Points on a hilly landscape, in no order, each with its height.
From any point a ball rolls to the lowest of the 2 points nearest to it. It stops when none of these is lower. Distance is the straight distance between rows; heights are no part of it.
z446 height 412: [140 175 133  96  93 156  47 164 136 128 103 158 147 125 147 134  99 121
  99 131 164  75 105]
z942 height 324: [128 152 102 147 177 130 180 138 127  85 109  65  74 119 143 111 114 136
 117 135 107 151 115]
z164 height 847: [ 90 135 121  88 146 139  94 150  99  70  77 128 117 132 192 127 149  82
 155  96 131 166  94]
z806 height 234: [145 175 130 129 203 107 130 104 105 151 130 146 120 184 166 110 122 125
 103 119 120 149 167]
z601 height 601: [137 147 148 147 110 130 161 134 180 130 170 117  98  63 127 164 164 125
  99 137 148 160 121]
z607 height 609: [156 126  99 187 142 118 125 128 177 109  95 136 173 119 126 125 184 128
 109  75  86 156 132]
z963 height 298: [ 90 152 107 152 170 101 123 111  94 165 150 138  86 168 152 115 108 128
  95 109 129  82 182]
z712 height 335: [115  99  84 149 117 148 128 170  95 136 140 158 113 122 106 121 146 122
 162 135 179 107 178]
z32 height 398: [103 124  91 116 169 127 146 153 148  73 125  69  79 106 186 157 119  84
 112 144 106 125 158]
z472 height 485: [138 184  70 123 105 115 159  79 138 107 109  94 116  81 126 107 121 171
 150 151 117 126  88]
z356 height 731: [ 81 105 176 122 160 107 108  77 163 131 155 141 173 115  72 157  96 161
 126 100 143 115 111]
z36 height 721: [111 119 120  94 145 120 125 140  97 130 144  98  71  90 139 111 110 143
 155 150 135 117 131]
z814 height 634: [ 88 123 195 163 142 119 141 137  83 148 146  82 128  92 129 105 110 134
 113 166  94 176  83]
z746 height 401: [134 102 125 165 141 160 162 175 105 159 155 120  98 148 131 117 171 153
 135 144 143 104 148]
z961 height 371: [157 146 104 173 146 132 182 144 108 158  68 114 185 153 150 148 150 106
 110  80 125 172 114]
z872 height 800: [178 134  87 111  89 179 101 115 168  96 105 133 123 169 144 128  97 124
 103 102 131 118  76]
z543 height 863: [137 118  80  85  95 144 108 114 111  94 103 162 134 126 204 143 126 116
 189 114 125 172  80]
z287 height 564: [156 151 156 139 119 110 151 124 155 150 154 113  92  76 106 168 195 102
 100  67 152 105  80]
z768 height 669: [125  97 131 118 154 106 104 108 164 166 120 120 168  87  94  93 135 104
 108 148 163 125 170]
z126 height 770: [198 143 102  95 112 140 122  85 132 123 111 147 153 138 138 100 125 119
  77  82 174 109  91]
z664 height 641: [173 123  96 147 108 138 110 122 175 139 113 135 169 120  81 115 152 118
 101 113 141 125 153]
z905 height 338: [123 124 153  94 108 147  43 152 159  89 160 109 134 122 145 139  95 130
 113 166 159 101 140]
z895 height 514: [101 135 171 126 145  92 108 148 107  98 104 140 163 111 148  81 124 157
 102 121 158 106 154]
z780 height 525: [112 122 163 129 126 114 116 152 133 190 152  86 100  91 101 153 175 133
 114  98 132 102 124]
z767 height 458: [166 112  61  77 130 149 148 140  58  76  99 133 162 150 159 125 149  69
 159 114  54 136 159]
z95 height 543: [106 128 127 180  79 167 139 153 142 156 189  98 113 106  56 145 103 139
 127 191 107 132 129]
z537 height 547: [115 188 119 141 103 126 169  95 129 130 149 154 116 101 106 118 146 187
 131 143 117  71  78]
z696 height 436: [125 139 118 154 111 142 127 135 107 167  96 114 198 178 128 133 185 129
 129 104 124 115 119]
z339 height 592: [ 82 126 170 110 122 110 150 114  65 140 180  87 125 107 144 104 109 154
  54 167  72 196 115]
z920 height 262: [143 104  96 147 127 121 140 148 104 106 100 174  89 117 147 128 102 155
 179  97 191 108 142]
z251 height 400: [158 165 147 114 125 148 143  99 146 117 146 138 120 175 117 172  81 144
 118 135 157 153 113]
z259 height 403: [154 177 140 164 160 128 176 128 109 125  78 103 114 132 144 118 130 114
 134 114 135 180  86]
z79 height 515: [151 121 159 117 102 104 111  60 126 152 145 116 109 150  83  97 167 140
 163 111 158 127 117]
z725 height 527: [139 119  66 150 103 119 147 157 110 125  67 164 179 152 109 125 100 114
 139  97 110 159 175]
z625 height 448: [133 135 182 136 136 138 179 117 110 124 137 120 150 213 153 153 111 141
 123 146 166 178 145]
z900 height 666: [ 91 171  64  81 156 103  73  80 126  80 138 137 121 147 148 111 144 116
 143 131  55 104 152]
z786 height 581: [110 151 123 158 123 132  90 159 159  88 106 153 113 134 118 120 173 116
 121  98  83 148 140]
z713 height 583: [144 135 108  79  69 120 114 173  83 102 119  91 143 110 109 133 141 161
 160 137 144 119 156]
z376 height 708: [ 74 131 139  86 144 121 129  64 174 143  98 136 168 106  82 153 102 114
 143 131 149 158  93]
z835 height 431: [166 121  68  95 125 127 124 127  96  77 135 106 121 168 156 119 154  78
 140 144  91 112 201]
z487 height 551: [137 134 120  81 131 114 120 186 112 104 111 149 134 105 150 113 160 174
 127 125 128 112 165]
z111 height 823: [125 109 102  64 104 144  93 116 177  46  91 121 122 175 140 142  81 111
 106  99 111 146 122]
z282 height 753: [111 115 127  89 155 128 112 171 122 197 131 104 110  72 131 149  82 138
 121 160 148  78 140]
z711 height 402: [128 107 125 124 122 102 113 132 135 103 142  93  93 178 154 137 116 104
 131 148 115 112 212]
z434 height 492: [164  97  41 113 104 158 167 163  87 131  89 144 184 161 141 107 114  76
 144  95  61 191 144]
z707 height 720: [138 119  69  54 169 133  81  97 112 136 131  96 166 111 134 115 125 124
 136 127 170 110 137]
z243 height 813: [163 142 178 171 130 137 136 165 153 143 111 146 126 133 148 194 171 110
 135  93 148 174 116]
z929 height 447: [121  71 179 148 151 122 173 155 118 128 124 107 146 157 127 147 135 134
 162 148 157 176 166]
z352 height 599: [136  75 209 126  87 123 162 124  82 192 173 170 117  94  76  97 111 119
 102 154 161  93  73]
z505 height 416: [115 159  96 167 100 116 148 110 147 116  89  95 137 142 160 130 119 143
 142 161 110  93 130]
z346 height 356: [ 74 154 116 176 107 100 144 108 132 124 129 123 109 174 169 134 104 120
 111 149 135  95 185]
z311 height 645: [ 93 165  67  99 139 138  94 114 114 106 123 137  84 138 157 103 166 139
 136 108  98 100  98]
z365 height 483: [126 132 113 112 122 131 120 117  95 145 113 120 144 169 129 166 153 134
 182 104 141 154 117]
z244 height 878: [143  89 105 102  75 137 134 117 131 117  99 169 169 156 215  97 105 119
 186  97  61 184  84]
z261 height 442: [129 128 105 112 134 124 154 168 129  52 107 118  80 116 188 124 114 117
 164 190  98 114 157]
z776 height 778: [140 124 223 174 148  91 127  82 156 152 167 161 163 144  84 143 168 124
 121 101 121  89  94]
z52 height 742: [132 107 101  74 133 116  85  85 135 122  92 142 167 130 115 101 145 138
 128  75 154 123 115]
z546 height 554: [141 115 197 123 126 101 140  84 108 159 147 131 113 107  66  71 127 108
 111 123 164 118  96]
z915 height 340: [138 114 155 106 133 175 106  95 177 115 156 183  95 167 107 134  83 112
 102 130 186 122 107]
z523 height 244: [147 152 154 160 142 112 118 174 121 163  97 143 101  92  92 128 124 148
 171 129 121 121 124]
z738 height 797: [119 143 189 197 152 107 140 139 169 143 136 159 145 119  92 180 169 138
 115  79 104 135 124]
z717 height 897: [148 146 101 112  90 138 146  70 138 163  74 189 165 164 180  80 107 122
 151 106  64 156  46]
z874 height 326: [114 101 192 178 127 126 123 180 149 148 132 159  96  94 106 114  97 158
 146 174 103 104 126]
z28 height 553: [123 108 157  89 128 146 135 133  87 178 191 108 104 160 129 109 114 138
  86 186  83 171 137]
z650 height 557: [106 141  99 179 107 127 116 158 137  96 112 136 169 166 104 151 144 117
 145 127  82 141 181]
z41 height 603: [ 89 148  83 156 134 154 150 116 136 129 127 153  80 139 121 104 165 164
 120  98 107  54  88]
z17 height 612: [132 132  78 100  56 148 116 181  77  77 112 107 194 147 117 172 123 124
 160 128 101 126 152]
z248 height 756: [112  84 239 124 174 107 139  98 137 167 165 172 165 111  91 136 123 143
 112 121 130 104  67]
z167 height 518: [115 117 149  93 109 153 146 119 102 170 180 132  87 166  85 135 121 153
 146 155 132 156 138]
z750 height 835: [ 89 101 114  73 103 129 104 156 144  33  77 122 110 139 163 152 128  80
 153 111  84 127 137]
z617 height 694: [ 89 105  98  99 149 117 100  82 132 134 168  90 164 102 106 107  88 114
  85 135 180 112 168]
z203 height 469: [123 166 193 139 126 108  49 158 121 133  95 163 142 116 119 107 115 110
 112 110 158  87 119]
z100 height 486: [101 100 155 108 112 115 134  99 109 159 130 120  89 148 110 130 167 112
 191 129 160 172 139]
z378 height 688: [102 107 137  86 170 114  93  78 171 159 136 140 143 101 116 129 104  87
 146 173 157 172 154]
z668 height 404: [133  97 223 184  89 118 122 142 157 143 177 136 118  72 110 120 129 142
  86 176  89 125  98]
z629 height 786: [126 138 137 122 141 125 143 111 133 187 130 143 121 113 134 153  95 140
 116 144 169  55 112]
z522 height 397: [135  87 142 194 162 113 176 109 169 105 104 138 161 132 126 156 128 141
 150 107 165 147 145]
z85 height 638: [113 155 130 162 120 131 141 169 127 102 164  89 131  73 130 123 147 140
 116 172 121 157 139]
z771 height 249: [143 116 168 114 101 139  95 104 171 126 194 131  99  96 116 141  87 129
  82 144 185  86 116]
z120 height 297: [191 147  77 147 165 135 162 111 116 144 114 162 108 170 143 125 134 111
 103  79 145 176 156]
z539 height 470: [116  94 146 180 163 141 152 140  95 200 186 105  73 113 126 130 163 128
 106 107 137  96 112]
z360 height 678: [129 145 137 113 171 108 142 163  96  99 141  60 165  66 147 102 110 163
 121 178 121 141 127]
z937 height 552: [138 136 119 125 120 147 117 150 128 159 166 117 106 125  48 151  93 125
 148 166 117 169 167]
z984 height 336: [180 107 107 187 140 125 157 121 158 115 100 191 119 140 168 148 112 150
 147 100 158 111 131]
z82 height 477: [111 100 169 164 115 149 128 111 170 172 177  88 142  95  58 125 137 149
 110 178  79 110  80]
z442 height 489: [160 143  55 124 129 153 121 178 133  82 121 110  97 118 167 116 123 143
 128 167 111  75 151]

For each start below, name the point where the ball stops.
z360 -> z920
z713 -> z771
z717 -> z768
z244 -> z768
z738 -> z768
z352 -> z961
z607 -> z806
z17 -> z806
z41 -> z806

Call two points neighbours if one is among the 2 nearest of the other. Go from one point of each pair to the other, from neighbour to neighbour, staying as low as possible. Name the highest point that can't be avoided.
z806, z942 -> z259
z771, z920 -> z625
z167, z523 -> z937
